Each row is a point on a landscape with many valleys, with its height.
From any point a ball rolls to the lowest of the 2 points nearest to it. It stops when none of these is lower. Distance is the straight distance between rows; heights are no part of it.
Z420 h=3.83: [129 121 173  98 177 113 121 172 120 175 116 133 106  95 116 145 153 157
 108 160  82 100 110 155 141 137  51  76]
Z828 h=6.11: [107 139 128 122  96 180  72 147 120 137 107 109 198 120  85 164 104 139
 156 126 148 105 100 127  99 136 142 151]
Z367 h=0.58: [ 97 158 147 117  88  89 131  74 125 156 141  61 142 121 160  88 136 164
 141 133  80 126  47 136 112 148 127 187]
Z73 h=5.03: [146 146 100 127 106 152 120  85 142 115 128 112 132 126 117  97 121  99
 170 127 145 141 106 180  96 121 138 130]
Z679 h=2.41: [ 74 101  87 133  84 140 161 117 126  85 153 118 141 136  81 118 135 128
 157 127 149 123 184 124  60 147 133 140]
Z349 h=2.67: [162 103 112  99 150 117 166 179 144 138 121 147  74 148 118 127 184 122
 145 163 122 108 173 172 119 153  86  51]
Z650 h=6.15: [ 95 132 148 114  85 168  65 149 112 145 102  96 207 122 121 171 110 153
 155 144 128 102  93 108 118 152 135 159]
Z797 h=4.35: [140 142 129 191 126 124 144 105 109  81 114 132 130 151 175 133 105 114
 107  94 144 138 146  71 172  87 183 190]
Z836 h=4.78: [ 99 144 116 165  81 168 109 145  72 115 124 176 117 153 137 153 122 199
 170  93 130  80 137 131 173 154 142 151]
Z676 h=3.26: [ 87 115 105 144  79 170 126 179  80 133 138 176 120 130  65 138 146 177
 161 116 142 126 100 139 157 143 109 110]
Z615 h=2.73: [219 139 134 150 159 146  93 107 164 121  82 122 149 165 173 128  96  68
 106 113 175 166 106 125 154  91 175 130]
Z455 h=3.45: [112 118 114 147 117 142 128 133 119 107 148 135 133 106  77 113 111  99
  94 101 149 168  97  96 133  87 138 134]
Z237 h=5.12: [ 95 166 132 138 115 186  75 132  80 126 118 169 148  99  95 133 114 170
 162 104 138  87 100 187 121 130 113 143]
Z730 h=2.33: [120 167 161 108 114 120  95 130 103 161 109 117 132 142 188 166 129 188
 169 137  79  51 126 166 139 193 105 154]
Z12 h=5.32: [105 150 111 168  81 180  92 107  90 120 131 151 148 124 107 118 109 145
 160  93 146 146  73 131 156 103 149 169]
Z544 h=2.14: [ 93 103 103 104  88 128 149 178 119 154 147 127 111 143  81 125 167 160
 163 156 112 119 113 156 125 176  91  84]
Z528 h=3.80: [172 171 133 145 153 110 125  55 154  92 126 115 130 122 181 110  92  84
 108  97 130 132 141 123 112  89 160 175]
Z721 h=4.27: [154 126 103 148  99 128 139  93 123 144 143 124  90 153 159  92 164 125
 194 147 139 157  83 190 177 142 130 102]
Z124 h=2.78: [ 77 123 113 112 127 134 158 120 118  93 165 130 121  99  84 118 128 136
 144 125 109 109 182 148  67 129 107 134]
Z771 h=1.31: [117 118 156 115 141  95 153 140 156 160 149  82 144 112 125 118 122 108
  77 141  90 152  77  92 122 121 118 132]
Z234 h=2.26: [121  89 116 121 132 133 147 205 129 117 120 165 111 113  67 148 138 126
  95 132 141 144 168  82 126 114 124  95]
Z512 h=6.13: [136  81  96 138  78 133 146 176 130 147 134 128 115 166 102 117 173 120
 133 143 147 171  93 114 174 146 142  86]
Z508 h=2.58: [163  97  87  98 110 143 119 168 168 170 120 105 151 170 100 128 160 108
 166 175 148 128 114 168 105 182 117  57]
Z169 h=2.53: [ 89 125 138 131  80 119 141 143 129 121 132  75 179 144 145 134 122 148
 130 132 113 112 139  79 118 154 155 192]
Z507 h=1.66: [123  92 121 107 111 114 159 201 144 138 115 125 127 151 111 157 161 147
 126 164 124  97 202 100 121 168 108 101]
Z640 h=1.76: [112 106 105 111 101 137 140 154 129 153 140 106 122 136  84 105 156 134
 161 150 119 139  80 161 123 149  99  90]
Z399 h=3.85: [101 144 166 120 134 163  64 125 124 129 107 104 223  91 132 173  79 121
 112 132 149 106 114  90  93  92 138 190]
Z135 h=5.69: [168 131 120 161 115 117 136 126 119 130 113 134  96 189 181 136 159 138
 152 122 129 122 125 144 201 156 153 114]
Z387 h=5.64: [168 176 166 149 167 117 112 129 114 151  77 137 108 140 201 155 122 149
 115 117  96  91 119 160 185 137 124 143]
Z345 h=3.09: [ 85  98 114 133  94  96 198 131  99 125 178 131  68 136  93  94 170 145
 132 134 101 176 103 122 149 133 115 110]
Z960 h=4.16: [150 117 134 126 114  87 153 165 153 142  98  96 123 181 180 158 160 146
 142 163 103  75 181 115 145 182 128 128]
Z142 h=6.26: [134 115 130 113 107 138 103 173 150 181 108  86 176 138 117 141 144 127
 133 162 122 140  69 131 142 146 128 121]
Z257 h=5.24: [113 154 131 155 115 184  90 109  88 129 120 157 149  96 107 131 106 150
 149  99 142 123  84 149 134 100 136 166]
Z904 h=4.23: [145 162 134 180 139 157 102  98 117  98 116 139 158 126 156 133  88 108
  94  91 156 138 109  80 154  71 175 194]
Z469 h=4.36: [131 149 170  96 157 127  89 119 150 138 107  85 179  97 168 157 109 134
 120 154 105  78 157 154  84 123 114 155]
Z835 h=1.96: [ 98  98  77 163  52 153  97 140 127 125 116 117 167 182 104 170 139 147
 174 141 176  99 159  91 111 181 177 130]
Z160 h=3.11: [130 140 141 112 184 150 101 113 149 118 152 166 142  75  87 123  88  92
  73 109 143 137 114  92 117  86 123 122]
Z936 h=2.56: [130 114 109 138 151 110 172 132 124  98 149 160  68 119 115 120 138 110
  99 114 123 156 172 103 143 109 124 111]
Z312 h=3.48: [ 56 132 172 129 123 100 154 151  71 139 159 139 113  96 126 132 139 195
  99 114  74 101 114 107 128 139  91 146]
Z817 h=6.00: [145  88 123 143 112 111 166 154 148 124 129 115 118 160 130 120 136 105
  88 126 143 175 127  72 152 113 160 118]
Z175 h=4.71: [139 168 138 145 127 115 138  80 130 112 117 105 130 132 188 121 127 143
 151 120  99  87 149 156 110 135 142 177]
Z627 h=4.59: [171 149 120 150 163 128 128  99 104 131 117 170  59 118 136 105 142 107
 144 122 131 168  89 183 178 112  99  92]
Z487 h=0.69: [ 87 156 151 138 103  78 170  82  99 124 157 108  83 125 166  88 148 176
 127 115  68 125  91 135 144 141 114 171]
Z532 h=5.30: [126 131 104 101 147 106 165  86 134 109 172 133  83 100 112  84 132  87
 117 125 118 168 135 152  89 123 105 103]
Z970 h=5.40: [121 144 161 130 166  99 149 131 121 128 134 133  96 114 153 131 127 141
  91 126  84 107 152 114 149 114 118 142]
Z351 h=4.99: [188 117 107 125 141 116 137  97 159 100 115 129 123 166 160 111 114  64
 126 120 177 173 166 138  99 114 159 107]
Z850 h=1.12: [119 137 131 132 119  78 188  89 124 114 164  89 104 127 160  92 140 125
 122 120  95 141 122 123 130 126 131 163]
Z539 h=3.63: [127 120  82 111 122 130 165 113 129 112 147 131  92 146 112 109 152 107
 190 149 142 128 188 194  93 158 106  80]
Z340 h=2.95: [103 123 110 138 157 115 159  98 108  98 173 180  64  90  87  99 124  99
  98 103 133 176 132 109 151  97 120 121]
Z202 h=5.14: [129  67 117 121 105 106 155 146 164 108 115  92 170 171 123 128 118  93
  96 130 162 153 171  59  85 128 171 147]
Z925 h=5.39: [114 125 103 175  70 182 107 121  92 107 134 139 148 130 101 118 118 131
 153  98 167 177  53 116 160  87 166 158]
Z489 h=4.37: [150 166 122 157 138 123 124  68 106 128 134 143  80 102 139  95 127 108
 136 112 127 166  71 167 159  94 122 138]
Z450 h=3.12: [160 116 130  98 166 133 122 166 149 148 105 138 114 117  96 130 137 103
 110 146 130 135 129 153 123 130  96  65]
Z990 h=1.59: [120 100  88 136  79 155 114 171 127 132 116 127 149 160  95 159 150 141
 165 139 163 102 162 109 126 172 149 108]
Z934 h=3.32: [110  99 125 143 108  82 206 153 101 127 156 136  66 157 133 118 173 146
 113 129  83 151 123 112 177 140 124 116]
Z567 h=5.95: [141  84 135 135 122  92 169 183 148 124 116 118 125 160 126 133 141 112
  63 126 131 158 148  33 153 112 160 132]
Z800 h=3.33: [ 48 132 158 109 111 108 163 122 100 132 173 104 135  99 129 119 135 187
 117 121  79  97 126 119  98 145 105 162]
Z919 h=3.17: [148 111  93 106 143 137 155 150 139 123 127 152  84 140 101 115 171 115
 168 151 145 129 168 185 111 151  95  53]
Z299 h=4.87: [159 128 117 115 175  95 164 116 122 141 142 157  40 115 124 102 156  95
 119 136 109 174 113 174 167 121  87  65]
Z913 h=6.08: [158 126 131 144 155  98 151 127 151 133 134 121 103 134 152 116 133  99
  73 122 110 167 108  97 179 100 148 124]
Z831 h=5.68: [144 121 137  82 218  86 153 110 189 107 154 173  92 113 115 104 113  94
  44 117 116 166 157  54 148 116 125 119]
Z488 h=4.73: [133 143 188  98 172 143  66 160 123 184  85 134 173  85 151 177 120 163
 129 155 109  83 115 166 134 128  71 105]
Z454 h=5.06: [ 97 157 164 101 131 145  73 104 114 167 116 102 173  87 131 139 113 179
 146 140 103  92  81 173  91 141  97 143]
Z906 h=1.04: [109 137 168 119 127  84 142 114 147 161 137  53 164 120 154 117 122 127
  79 143  77 142  66  95 127 121 142 173]
Z104 h=5.79: [156 109 134 110 197  78 150 148 179 115 131 154  99 138 128 123 110  88
  54 114 126 158 168  51 157 105 138 109]
Z187 h=3.96: [117 145 175 133 159 158  67 138 119 122 103 137 202  88 135 173  78 128
  95 114 142  97 132  79 126  77 141 173]
Z998 h=1.72: [143 135 127  84 112 130  93 141 161 175 102  63 177 157 140 161 140 123
 167 174 109  84 121 163 106 192 116 112]
Z31 h=2.21: [ 99 119 156  93 177 146  93 149 132 153 147 153 154  52  65 143 113 133
  91 143 122 121 111 120  97  95  82  91]
Z699 h=6.32: [128 106 108 123  73 146 111 153 151 154 121  80 175 170 111 140 145 122
 157 163 152 140  78 114 130 168 155 118]
Z53 h=4.65: [176 105  90 108 114 101 177 102 157 137 146  94  95 167 158  74 158  78
 159 157 156 190 106 174 131 140 133  80]
Z649 h=4.03: [102 150 138 154 156 150 124 111  85  89 156 200  93  75 105 126 114 150
 116  93 117 116 159 142 128  97 117 141]
Z897 h=3.66: [106 125  87 148  90 162 128 136  94 119 147 175  88 128  93 111 146 154
 188 125 147 140  92 180 154 138 118  98]
Z792 h=5.17: [143 124  75 116  96 159 119  77 145 114 140 119 125 135 115  83 124  88
 205 133 178 168 115 189  83 123 142 113]
Z460 h=2.55: [ 66 114 117 133  64 149 127 149 111 116 141 104 175 129  93 147 127 157
 140 119 137 123 119  84 113 131 153 182]
Z696 h=5.48: [130 112  81 156  68 139 121 100 129 115 144 123 133 170 140 120 146 127
 191 131 166 128 128 128 141 158 178 118]
Z315 h=4.63: [121 136 112 168  91 150 109 148  90 119 120 167 103 168 141 156 148 177
 179 109 129  90 151 135 180 172 146 120]
Z987 h=2.03: [140 150 129 111 105 143  76 146 152 157  88  88 182 154 156 173 133 140
 176 163 110  71 140 150 115 181 123 135]
Z229 h=5.88: [155 104 144 136 167  87 158 178 159 122 116 142 104 146 145 135 123 116
  55 121 107 143 171  29 176 101 151 128]
Z426 h=5.58: [144 120 103 158  85 120 145 108 136 120 129 116 124 187 174 125 152 123
 169 130 146 116 147 131 159 166 168 125]
Z230 h=5.13: [154 137 110  96 176 101 158 101 147 129 141 137  70 109 115  93 133  87
 124 136 126 160 134 178 106 127  91  67]
Z695 h=3.73: [115 130 136 121 113 149 107 122 147 117 130  89 199 106 116 131  92 108
 103 125 142 132 100  83  89 100 151 179]
Z895 h=4.61: [ 97 143 124 127 129 145 130  91 127  77 148 121 158  91 113 122  94 115
 114 107 134 107 176 107  68 101 145 178]
Z948 h=6.01: [134  97 103 157  90 129 157 140 113 143 152 138  83 154 119  98 165 116
 149 133 146 197  69 132 188 119 148  98]
Z575 h=1.10: [141 101 128 135 165 120 129 186 150 146 130 159 107 123  86 122 121 100
  57 124 138 187  98  56 180  90 123  86]
Z28 h=3.69: [187 122  99 131 152 163 101 152 143 111  78 170 125 155 126 144 131 108
 155 130 188 108 205 179 108 144 128  80]
Z335 h=3.10: [ 66 136 143 112 121 118 155 113 103 104 168 129 123  88 117 125 135 177
 143 124  90  80 174 155  76 133 108 150]
Z313 h=5.61: [175 150 131 138 193 140  97 120 143 107 106 171 122 111 131 140  93  95
 108  99 152 110 181 140 127  83 133 121]
Z949 h=3.79: [ 99 130 144 120 100 108 161 153 104 133 137 123 110 145 155 148 155 183
 137 130  80  86 145 128 145 172 116 143]
Z414 h=3.78: [126 152 120 166 155 167 116 134  83 103 125 200  90 103  97 137 115 144
 126  92 138 125 143 150 157  90 121 123]
Z585 h=5.27: [189 141 130 103 172 138  93 120 177 133  82 106 157 138 147 135  94  90
 128 135 151 111 171 165  79 122 132 121]
Z476 h=4.88: [140 150 126 124 129 136 129 102 143 116 125 110 135 127 140 118 117 122
 152 127 125 109 146 171  95 132 129 148]
Z590 h=5.80: [166 123 127 164 125 111 158 148 114 143 123 149  76 170 160 129 166 134
 135 130 123 147 116 134 211 135 132 104]
Z653 h=4.10: [142 154 161 158 157 147  90 121 115 122 110 135 160 112 151 149  93 118
  83 104 131 122 116  98 150  78 158 175]
Z980 h=6.07: [152  87 103 128 111 128 144 174 155 144 120 117 140 159  96 125 135 101
 104 133 154 173 114  96 135 125 138  96]
Z744 h=4.83: [184  94  95 119 119 104 150 112 160 124 134 106 121 172 152  93 129  60
 137 134 198 209 125 145 108 129 161  80]
Z825 h=1.75: [138  78 128 104 162 113 143 214 152 134 131 161 106 115  70 130 134 109
  60 134 131 169 153  47 146 109 106  84]
Z954 h=4.09: [100 115 203  96 177  91 123 168 117 183 134 127 126  81 134 156 135 164
  74 151  77 112 114 100 150 124  57  98]
Z307 h=5.51: [156 166 160 153 170  93 149 108 115 125 111 138  82 135 193 130 133 144
 100 112  77 114 138 129 182 117 130 153]
Z819 h=2.98: [106 121 126 140 106 154 113 185  99 136 119 157 129 129  88 152 137 159
 130 119 135 130 118 125 152 129 118 115]
Z13 h=6.05: [115 127 112 130 114 192  72 145 122 122 110 135 184 114  79 155 105 129
 163 132 165  98 130 156  85 124 127 139]
Z227 h=3.97: [169 181 149 128 165 118 106  65 164 113 109 101 151 111 188 114  84  94
 110 113 117 103 142 140  93  99 155 186]
Z319 h=2.22: [137 103 112 126 146  99 188 133 142  92 133 154  74 151 134 123 140 107
  98 117 136 154 207  87 133 116 137 118]
Z405 h=2.28: [ 56 117 142 103  84 139 113 146 107 159 150  87 178 103  92 130 129 176
 147 145 106 119  63 128  99 138 109 153]
Z168 h=1.87: [125  92 120 150 123  84 193 137 142  84 133 127 100 168 157 128 151 114
 104 118 122 131 212  84 129 137 151 137]
Z790 h=5.16: [118 167 174 118 151 147  81  82 112 144 120 120 163  64 131 118 106 151
 129 120 115 103  78 167  91 107 109 151]
Z6 h=2.69: [144 124 138 109 178 139 103 156 147 148 126 150 133  86  77 132 111 105
  86 134 135 144 117 124 122  97 103  86]
Z308 h=1.40: [ 83 133 108 119  69 136 121 127 102 152 139 117 119 156 113 119 150 191
 188 124  99 108  70 148 132 182 115 135]
Z738 h=2.65: [ 71  94  89 146  64 128 179  97 116  85 168 115 122 141 104 106 140 129
 158 119 141 150 160 110  99 133 145 160]
Z136 h=4.43: [163 141 143 148 124  96 160 112 165 108 102  83 143 176 213 140 129 114
 113 135 110 110 168 107 147 146 174 180]
Z609 h=5.59: [165 186 165 147 194 133 102 110 103 142  92 163 107 107 172 145 115 146
 127 117 107  84 131 190 159 117 113 126]
Z492 h=3.44: [179 103 119  92 155 120 147 168 170 153 109 124 111 148 109 115 143  89
 115 162 132 162 122 154 121 129 103  53]
Z813 h=4.41: [142 146 103 152 107 161  95 140 103 135 111 167 119 170 137 165 148 169
 192 126 148  73 171 155 154 185 125  97]
Z688 h=4.45: [155 116  94 124 111 124 148  97 143 151 147 106 104 162 142  89 162 102
 183 155 144 170  72 185 143 146 129  82]
Z995 h=4.15: [150 177 178 111 170 118  97  71 153 125 117  96 171  82 182 131  95 119
 116 126 106  81 147 146  66 106 134 175]
Z941 h=1.90: [ 81 100 147  76 111 112 139 159 150 161 153  62 180  92  93 137 131 125
 113 169  93 133  94 116  71 136  92 118]
Z93 h=4.84: [136 132 139 125 165  88 158 131 118 154 140 134  63 115 113  94 153 122
  97 144  85 163  71 149 172 129  83  74]
Z108 h=4.46: [ 84 158 151 131 150 124 143  78 114  81 175 140 133  64 123 116 101 143
 101  99 114 105 167 101  66  91 135 182]
Z883 h=2.40: [106 118 129 128  78 118 126 142 139 136 117  64 188 168 155 167 135 145
 143 156 117  95 144  76 115 180 168 169]
Z967 h=3.52: [144 160 123 183 135 168 106 126  82  96 110 196 101 120 130 144 118 146
 149  88 156 127 137 156 182  96 141 136]
Z38 h=5.33: [134  85  68 138  80 153 134  97 124 106 143 134 122 158 126 101 143 103
 202 140 201 173 134 161 120 142 159  94]
Z449 h=0.71: [ 93 151 151 108 130 111 133  83 110 157 144 104 115  86 127  86 146 178
 149 140  81 112  61 190  89 136  81 135]
Z388 h=5.25: [139 130 143 121 160 100 161 140 144 114 121 119 106 124 146 138 141 130
 109 139  93  98 191 128 113 138 117 127]
Z369 h=1.26: [106 135 126 104 127 124 131 117 124 149 139 107 121 107  92 102 143 144
 153 143 104 132  81 192  97 139  86 110]
Z891 h=0.80: [109 160 163 122  96 106 128  83 138 154 136  50 170 114 164 109 125 143
 120 140  90 130  41 119 115 121 140 196]
Z554 h=4.22: [136 156 102 163 107 134 131  60  93 117 138 152  77 106 138  86 131 120
 174 113 149 177  77 182 162  95 130 146]
Z262 h=1.15: [111  85  98 138  76 134 157 185 122 126 120 149 128 158  88 145 162 147
 147 140 148 115 178 100 133 158 136 103]
Z125 h=1.51: [116 117 121 143 101  79 195 102 137  86 152  90 109 157 172 113 144 117
 124 121 107 131 175  90 113 148 158 167]
Z903 h=3.55: [131 129 142  93 164 131 121 176 132 159 116 141 120  99 100 143 155 140
 135 160  96 103 132 179 119 136  65  72]
Z50 h=4.56: [132 154 198  93 182 125  92 136 121 163 116 122 164  82 170 168 110 159
 123 140  96  71 155 158 109 127  82 124]
Z994 h=2.15: [153 122 103 101  95 137 102 141 169 174 112  72 148 179 140 137 160 117
 185 180 124 102  99 171 119 199 119  69]
Z151 h=5.11: [200 125 111 129 171 106 134  84 156  86 109 155  93 162 172 113  99  69
 116 111 181 168 197 131 118 105 160 110]
Z37 h=5.91: [153 104 119 165 111 115 159 138  95 146 134 152  66 148 145 106 161 125
 131 119 134 185  72 139 216 114 134  98]
Z756 h=4.95: [ 80 149 138 127 107 167 104 145  63 125 128 170 119 115 131 148 121 208
 165 102 118  71 131 158 129 153 110 147]
Z157 h=3.30: [170 105  85 111 134 155 104 132 161 117  91 143 145 162 101 123 123  90
 155 141 200 133 177 167  83 143 129  78]
Z784 h=1.65: [120 114 161  86 145 119 109 155 154 169 132  81 173  92  99 137 114 116
  94 152 104 136  87 110  99 115  98 111]
Z380 h=0.23: [ 95 164 157 119 114  88 138  68 116 143 149  85 110 102 153  82 136 173
 130 125  72 114  70 166 101 126 106 173]
Z473 h=4.92: [119 118 130 118 141 119 130 112 155  93 105  99 167 141 139 151 102 108
 105 128 146  94 225  93  60 136 151 170]
Z364 h=3.59: [149 167 116 126 156 123 115  38 142  83 157 145 128  87 144  97  79  76
 110  90 159 139 147 109  92  76 152 173]
Z300 h=2.62: [103  91 123 132 113 144 143 215 104 128 130 179 110 112  63 148 149 159
 102 133 124 135 147  95 155 114 109  97]
Z133 h=4.29: [160 122 144 131 124  94 149 140 164 143  90  77 143 194 208 155 149 133
 126 157 104  83 170  96 152 179 151 151]
Z726 h=6.14: [159 133 137 172 136  92 153 104 123 122 130 128  98 136 174 113 124 103
  83 112 113 180  93  92 196  91 164 157]
Z916 h=1.71: [ 65 152 115 110  83 138 106 102 103 152 140 102 136 133 126 124 127 198
 189 128  87  86  82 167 101 177 115 156]
Z84 h=5.45: [117 127 118  93 154  96 159  79 163 104 182 124 112 108 109  97 111  89
  81 120 115 158 155  97  81 116 122 132]
Z320 h=4.66: [144 124 156 138 176  91 135 156 114 169 116 128  87 119 127 114 147 135
  67 141  85 155  57 120 193 119  90  87]
Z921 h=4.11: [164 133  96 150 124 171 100 160 122 125  82 179 114 161 128 154 149 140
 177 131 164  88 188 172 153 158 131  80]
Z382 h=4.79: [ 89 116 123 113 131 116 151 121 136  91 138 104 160 120 115 135 114 118
 109 122 128  95 218  87  52 135 132 171]
Z553 h=5.07: [139  94 120 128 116 127 132 126 169 109  88  97 165 173 146 146 113  88
 106 133 169 125 199  80  69 134 172 150]
Z757 h=2.17: [159  99 123  89 150 107 159 196 156 138 108 129  98 156 118 142 170 121
 133 168 107 103 195 137 112 164  93  72]
Z245 h=4.26: [123 132 197  99 214  82 126 136 142 168 132 135 118  77 144 143 136 151
  61 148  78 108 113  98 153 122  79 106]
Z159 h=4.54: [117 131 120 174  85 126 156 123  95 107 144 137 111 149 148 118 135 145
 141  99 126 157 102 106 172 119 158 166]
Z978 h=2.44: [ 44 109 134 113  69 142 140 167 102 126 159  99 180 111  82 142 133 174
 136 131 113 124 102  88 104 136 133 172]
Z338 h=2.39: [128 161 161  97 117 133  68 138 120 164  99 105 171 144 178 182 119 173
 175 143 101  53 140 166 134 182 113 145]
Z83 h=4.44: [118 121 127 178  97 121 157 119 110  93 131 120 123 158 173 130 131 132
 117 101 137 144 133  73 163 114 185 186]
Z115 h=6.20: [121 136 166  90 110 144  66 161 135 185  93  89 208 124 137 170 120 132
 136 163 112 113  63 131 139 144 118 141]
Z51 h=3.62: [ 72 133 165 134  95 109 140 173  81 152 134 129 126 126 145 144 138 192
 109 119  83 105 104  99 163 143 111 162]
Z391 h=3.20: [ 93 120 109 156 125 139 148  91  93  91 175 170  92  84  82 103 108 113
 113  94 141 174 115 104 138  83 129 144]
Z671 h=4.47: [138 142 176 128 204  98 107 121 126 170 122 139 115  72 127 122 124 126
  73 140  91 137  64 132 158 115  84  95]
Z733 h=5.44: [192 153 128 118 195 153  83 102 152 110  80 149 150 126 147 140  86  82
 120 110 166 104 180 162  88 101 142 128]
Z433 h=5.55: [132 126 123  84 196  83 158  70 183  81 176 154  99  99 110  85 102  76
  58 111 136 172 166  73 103 116 127 128]
Z879 h=4.58: [150 171 147 144 128  91 158  69 138 108 121  86 124 151 213 116 121 126
 132 124  98  97 160 131 124 135 163 191]
Z421 h=2.10: [ 63 101 139  88 102 142 119 162 134 161 155  95 168  91  58 132 131 158
 134 161 113 129  85 134  80 134  94 118]
Z293 h=1.74: [ 77 116  94 124  61 136 142 145 103 136 160 128 109 163 104 134 154 185
 194 139 109  97 113 141 132 187 116 116]
Z742 h=1.64: [173 112 127 115 177 120 118 163 159 153 123 169 106 121  96 115 109  78
  62 115 153 199  90  83 176  92 124  81]
Z289 h=5.08: [164 128 130 116 163 114 135 123 164 121 104 116 128 137 157 136 119 103
 123 138 125 105 186 149  91 138 135 122]
Z686 h=2.54: [ 95 116 189  95 176 146  95 131 135 159 153 145 189  45  85 156  90 134
  89 141 129 120 107  80 103  95  84 111]
Z502 h=3.40: [137 149 117 126 174 139 105  68 145  85 147 167 133  91 116 103  80  81
  91  88 167 146 139  93 110  75 143 155]
Z317 h=3.99: [132 129 128 118 111 108 154 150 126 138 118 118 108 173 172 155 164 161
 160 149  94  70 173 145 152 188 115 125]
Z440 h=4.93: [ 99 142 166 107 124 126  98 147 102 176 115 112 145 111 137 137 132 182
 128 141  97 104  71 163 143 148  80 126]
Z621 h=2.52: [202 124 133 141 157 129  91 140 160 129  95 133 139 148 148 131  91  71
  82 113 170 182  94  87 159  80 172 124]
Z178 h=5.78: [153 150 136 151 174 188  65 146 117 109  92 184 153  95 111 160  88 113
 117 100 168  97 172 131 112  80 129 134]
Z873 h=5.28: [118  92  95 115 120  97 164  89 147  65 160 117 140 143 109 101  97  76
  97 109 171 172 178  75  58 105 157 151]
Z672 h=3.61: [126 125 107 135 116 150 113 104 136 119 142 108 168 108  98 114  94  91
 102 104 163 157  99  91 101  82 151 160]
Z737 h=3.98: [128 124  86 151  94 160 130  92  94 121 146 158  83 133 118  94 140 131
 198 122 162 168  82 186 169 126 129 109]
Z782 h=5.42: [146 174 155 137 192 158  78 100 110 136 109 168 115  76 127 133  99 139
 136 113 123  90 133 200 116 104  99 115]
Z920 h=3.15: [156 131  93 176 106 175 108 124  98 100 121 190 114 143 126 135 132 126
 180 102 191 137 143 151 180 118 165 115]
Z838 h=5.94: [135 150 125 121 150 193  73 137 120 106 108 163 160  91  86 155  92 124
 151 113 164  94 160 168  86 106 121 126]
Z982 h=2.43: [196 138 116 165 126 168  87 116 130 131  89 152 141 164 153 136 106  84
 144 101 182 155 101 153 173  91 172 114]
Z354 h=3.00: [166  89  84  93 120 145 121 159 164 134  94 131 146 172 104 127 141  87
 146 159 190 147 155 162  88 152 124  49]
Z647 h=2.23: [109  98 109 145  63 130 106 149 143 127  95  83 189 190 138 174 136 135
 145 156 159  94 173  70 109 179 175 153]
Z442 h=5.26: [122 160 166 136 170 137  98  85 106 136 143 140 129  67 117 117 118 144
 117 120 117 107  95 161 103 102 102 126]
Z404 h=4.25: [ 92 158 155 141 170 126 144  97  95  86 164 178 102  71 134 126 109 153
 103  94  96  94 181 113 114  95 115 152]
Z748 h=2.20: [183 129 130 150 164 139  99 127 133 134 121 155 115 126 123 110  96  74
  79 102 168 201  72  90 189  70 148 110]
Z32 h=5.21: [111  76 104 120 117 100 168 127 153  80 141 116 140 152 107 126 112  89
  80 115 160 162 193  49  79 118 160 142]
Z451 h=2.75: [168 142  98 170 110 182  87 113 116 128 106 163 127 146 137 129 129 113
 166 111 182 158  88 169 187 116 169 114]
Z521 h=1.99: [ 92 169 143 108  86 126 105 102 106 142 126 105 136 140 170 131 121 191
 165 125  80  66 104 157 114 174 113 172]
Z407 h=2.88: [ 80  90 101 143  70 118 186 133 107 110 178 119  94 130  88  97 152 131
 133 124 118 182 121 104 127 126 129 134]

Where does a ball stop that starts at each point below?
Z32: Z982
Z38: Z679
Z169: Z262
Z12: Z998
Z671: Z31
Z488: Z31
Z108: Z982
Z904: Z380
Z115: Z289
Z978: Z380
Z921: Z998
Z351: Z575
Z391: Z380
Z554: Z575
Z949: Z679
Z512: Z679
Z686: Z380
Z567: Z31

Write out the way that a ball takes from each point below.
Z151: Z351, Z744, Z53, Z688, Z721, Z737, Z897, Z676, Z819, Z300, Z234, Z825, Z575
Z83: Z797, Z904, Z653, Z187, Z399, Z695, Z672, Z455, Z391, Z340, Z936, Z319, Z168, Z125, Z850, Z487, Z380
Z627: Z489, Z554, Z737, Z897, Z676, Z819, Z300, Z234, Z825, Z575
Z980: Z817, Z567, Z229, Z104, Z831, Z433, Z84, Z532, Z230, Z299, Z93, Z320, Z671, Z245, Z954, Z420, Z903, Z450, Z6, Z31
Z142: Z115, Z650, Z828, Z13, Z838, Z178, Z313, Z733, Z585, Z289
Z925: Z257, Z237, Z756, Z836, Z315, Z813, Z921, Z28, Z157, Z354, Z508, Z994, Z998
